The views of a scene show one set of named points, each view turned or mirrored, shifted and resized as a whole, with a little noise and some points left out.
In the rows, zero is written as 128.

Scene 1
View 1
k_871: [127, 114, 141, 114, 147, 102, 123, 138, 155, 143, 136, 141, 130, 166, 135,
 150, 148, 115, 120, 119, 122]
k_530: [119, 112, 147, 134, 130, 122, 138, 145, 166, 131, 121, 126, 142, 163, 117,
 144, 161,  88, 122, 125, 110]
k_880: [105, 142, 173, 108, 153, 102, 152, 138, 136, 126, 131, 131, 137, 159, 155,
 155, 138, 123, 117, 121, 110]
k_312: [102, 135, 155,  99, 147, 103, 142, 123, 129, 134, 134, 128, 121, 145, 157,
 143, 128, 135, 112, 126, 130]
k_793: [115, 117, 150, 125, 135, 116, 139, 140, 157, 130, 124, 128, 137, 159, 128,
 143, 152, 100, 121, 123, 113]
k_599: [ 91, 136, 169, 124, 129, 127, 165, 130, 141, 115, 116, 111, 136, 141, 138,
 135, 143,  95, 113, 132, 111]
k_676: [107, 123, 135, 108, 136, 109, 133, 119, 140, 141, 133, 125, 115, 143, 141,
 131, 134, 124, 112, 129, 140]
k_612: [117, 128, 162, 109, 155, 101, 140, 143, 146, 132, 132, 137, 137, 168, 149,
 159, 144, 122, 120, 118, 111]
k_489: [125, 100, 113, 113, 133, 106, 110, 119, 156, 154, 139, 136, 111, 151, 125,
 131, 142, 122, 116, 127, 152]
k_141: [115, 124, 154, 115, 144, 108, 136, 135, 149, 133, 130, 132, 132, 160, 140,
 148, 145, 113, 118, 122, 119]
k_748: [ 87, 128, 147, 115, 122, 125, 152, 110, 133, 126, 121, 109, 117, 128, 141,
 120, 131, 111, 108, 137, 138]
k_54: [108, 120, 128, 103, 135, 106, 127, 111, 136, 144, 136, 128, 108, 139, 144,
 129, 128, 133, 111, 130, 150]
k_149: [110, 121, 156, 129, 133, 120, 145, 141, 157, 125, 120, 125, 143, 158, 128,
 144, 154,  93, 121, 125, 108]
k_784: [135, 101, 128, 121, 141, 106, 113, 137, 166, 149, 137, 143, 129, 171, 122,
 146, 155, 111, 124, 120, 129]
View 2
k_784: [136, 173, 138, 134, 115, 111, 103, 110, 151, 137, 120, 114, 124, 132, 138,
 149, 140, 137, 149, 160, 154]
k_871: [140, 164, 130, 135, 117, 111, 112, 123, 144, 142, 115, 123, 121, 131, 140,
 145, 132, 126, 138, 158, 147]
k_312: [151, 143, 117, 141, 121, 125, 121, 148, 145, 151, 118, 152, 116, 116, 151,
 138, 113, 119, 118, 137, 123]
k_880: [152, 144, 110, 129, 126, 109, 134, 148, 135, 145, 107, 140, 114, 129, 141,
 131, 118, 106, 107, 161, 129]
k_141: [140, 154, 125, 121, 122, 112, 118, 128, 148, 131, 116, 122, 116, 129, 135,
 141, 134, 123, 128, 161, 142]
k_530: [134, 153, 125,  99, 125, 109, 115, 118, 158, 113, 122, 110, 111, 128, 125,
 140, 148, 127, 128, 172, 148]
k_748: [145, 128, 118, 113, 126, 138, 112, 153, 164, 124, 139, 148, 103,  99, 143,
 139, 126, 136, 118, 126, 114]
k_793: [138, 152, 123, 111, 123, 109, 116, 128, 152, 125, 119, 120, 112, 128, 131,
 140, 139, 125, 126, 165, 140]
k_612: [147, 153, 117, 133, 121, 107, 129, 135, 138, 147, 107, 130, 119, 136, 140,
 137, 122, 110, 120, 164, 138]
k_54: [150, 155, 127, 152, 114, 135, 108, 142, 151, 153, 128, 154, 121, 110, 157,
 148, 117, 134, 137, 120, 126]
k_676: [145, 150, 128, 134, 118, 133, 108, 139, 156, 140, 130, 144, 116, 110, 147,
 145, 125, 135, 134, 132, 128]
View 3
k_54: [126, 121, 140, 130, 120, 165, 135, 132, 112, 110, 135, 143, 138, 142,  93,
 141, 130, 156, 119, 167, 145]
k_880: [155, 100, 124, 140,  95, 128, 124, 108,  89,  95, 140, 115, 109, 120, 119,
 112, 125, 156, 150, 175, 130]
k_141: [142, 119, 125, 161, 111, 133, 114, 124,  96,  97, 118, 113, 129, 134, 114,
 108, 133, 137, 139, 157, 133]
k_489: [120, 139, 135, 157, 119, 166, 122, 143, 117, 118, 109, 140, 151, 152, 100,
 131, 132, 135, 119, 148, 149]
k_676: [129, 119, 137, 139, 122, 154, 128, 130, 104, 100, 135, 134, 137, 138,  96,
 130, 131, 153, 124, 167, 140]
k_312: [144, 103, 133, 128, 107, 147, 134, 117, 101, 102, 144, 132, 120, 129, 106,
 131, 123, 162, 135, 175, 136]
k_871: [146, 122, 120, 161,  99, 136, 114, 119, 102, 111, 112, 117, 124, 135, 122,
 112, 126, 136, 147, 152, 138]
k_530: [139, 128, 122, 191, 128, 117,  93, 132,  93,  80, 110,  90, 144, 134, 112,
  88, 147, 122, 138, 148, 127]
k_748: [129, 105, 146, 137, 142, 143, 130, 131,  96,  72, 157, 124, 143, 129,  84,
 124, 141, 161, 113, 184, 132]
k_612: [154, 111, 121, 152,  93, 132, 118, 112,  94, 105, 124, 117, 114, 127, 123,
 113, 123, 146, 154, 160, 135]
k_599: [145,  97, 135, 152, 133, 120, 118, 119,  85,  64, 151, 101, 131, 120,  99,
 101, 142, 153, 131, 179, 122]
k_149: [144, 117, 126, 166, 119, 127, 108, 123,  93,  88, 125, 105, 132, 131, 111,
 102, 138, 139, 140, 161, 130]
View 4
k_784: [107, 120, 150, 132, 102, 148, 111, 120, 116, 129, 146, 119, 115, 143, 135,
 105, 120, 125, 115, 138, 147]
k_599: [136, 117, 126, 121, 119, 124, 119, 150, 135, 131, 157, 130, 138, 128, 113,
 132, 150, 143, 104, 122, 117]
k_54: [133, 121, 148, 119, 129, 148, 135, 117, 131, 118, 135, 123, 120, 145, 119,
 131, 135, 112, 138, 142, 127]
k_149: [120, 117, 135, 126, 109, 135, 112, 142, 126, 131, 155, 122, 127, 135, 123,
 118, 134, 139, 104, 129, 137]
k_871: [115, 116, 147, 127, 111, 146, 118, 131, 125, 129, 148, 117, 120, 144, 127,
 113, 126, 126, 113, 141, 152]
k_530: [112, 117, 134, 133,  99, 132, 103, 136, 118, 135, 155, 127, 125, 130, 130,
 109, 132, 143,  98, 123, 131]
k_793: [121, 118, 136, 127, 110, 137, 113, 135, 125, 130, 151, 127, 126, 134, 125,
 118, 136, 135, 108, 127, 128]
k_141: [118, 116, 140, 126, 110, 139, 115, 138, 127, 130, 151, 119, 124, 137, 123,
 117, 131, 133, 108, 135, 144]
k_880: [132, 112, 134, 116, 126, 133, 128, 156, 140, 128, 156, 113, 134, 140, 110,
 129, 140, 135, 106, 143, 153]
k_676: [131, 122, 145, 122, 125, 144, 127, 124, 131, 121, 140, 125, 123, 141, 121,
 129, 135, 117, 129, 139, 125]
k_489: [115, 123, 153, 129, 111, 154, 121, 104, 119, 121, 133, 123, 112, 146, 135,
 115, 123, 113, 133, 140, 130]
k_748: [144, 124, 134, 121, 126, 132, 125, 127, 131, 122, 141, 135, 130, 131, 116,
 138, 150, 128, 128, 120,  93]
k_312: [137, 116, 141, 115, 133, 140, 136, 140, 140, 121, 147, 117, 129, 144, 111,
 135, 140, 121, 124, 144, 142]
View 5
k_599: [115, 135, 146,  90, 149, 145, 170, 134, 170, 105, 119, 154, 119, 124,  88,
 141, 131, 112,  94, 163, 109]
k_748: [124, 119, 153, 127, 137, 153, 168, 106, 146, 106, 139, 147, 101, 109,  79,
 135, 125, 122,  98, 162, 116]
k_784: [105, 129, 106, 118, 138, 140, 109, 114, 152, 106, 122, 121, 108, 150, 119,
 136, 140,  81, 165, 115, 125]
k_149: [107, 137, 122,  92, 145, 141, 140, 134, 167, 102, 116, 140, 120, 144, 106,
 140, 137,  98, 128, 140, 114]
k_54: [132, 106, 140, 149, 116, 159, 141,  83, 142, 105, 130, 136,  95, 121,  99,
 140, 126, 120, 135, 127, 134]
k_871: [115, 127, 116, 109, 131, 148, 122, 114, 161, 101, 111, 136, 112, 149, 118,
 144, 137,  96, 153, 118, 126]
k_141: [113, 133, 121,  98, 140, 147, 136, 125, 166, 100, 115, 140, 120, 146, 111,
 141, 137,  95, 136, 130, 121]
k_530: [ 95, 145, 115,  88, 162, 134, 133, 142, 165, 109, 125, 130, 119, 145, 105,
 132, 141,  80, 133, 144, 109]
k_489: [112, 113, 118, 151, 132, 147, 113,  91, 134, 113, 137, 117,  95, 131, 107,
 129, 131,  95, 161, 117, 132]
k_880: [124, 132, 136,  84, 129, 154, 157, 126, 179,  92,  98, 162, 127, 148, 111,
 157, 135, 113, 119, 134, 120]
k_612: [125, 128, 128,  92, 123, 154, 144, 118, 177,  92,  96, 154, 125, 156, 119,
 156, 137, 108, 136, 123, 127]
k_793: [105, 137, 122,  95, 149, 143, 138, 130, 165, 103, 118, 136, 118, 142, 108,
 139, 136,  93, 132, 138, 117]

In a view up to two points have been moved. Name them for each view, in the order of its rows, or write none.
view 1 | k_141, k_149
view 2 | k_54
view 3 | k_871, k_530
view 4 | k_793, k_748
view 5 | k_880
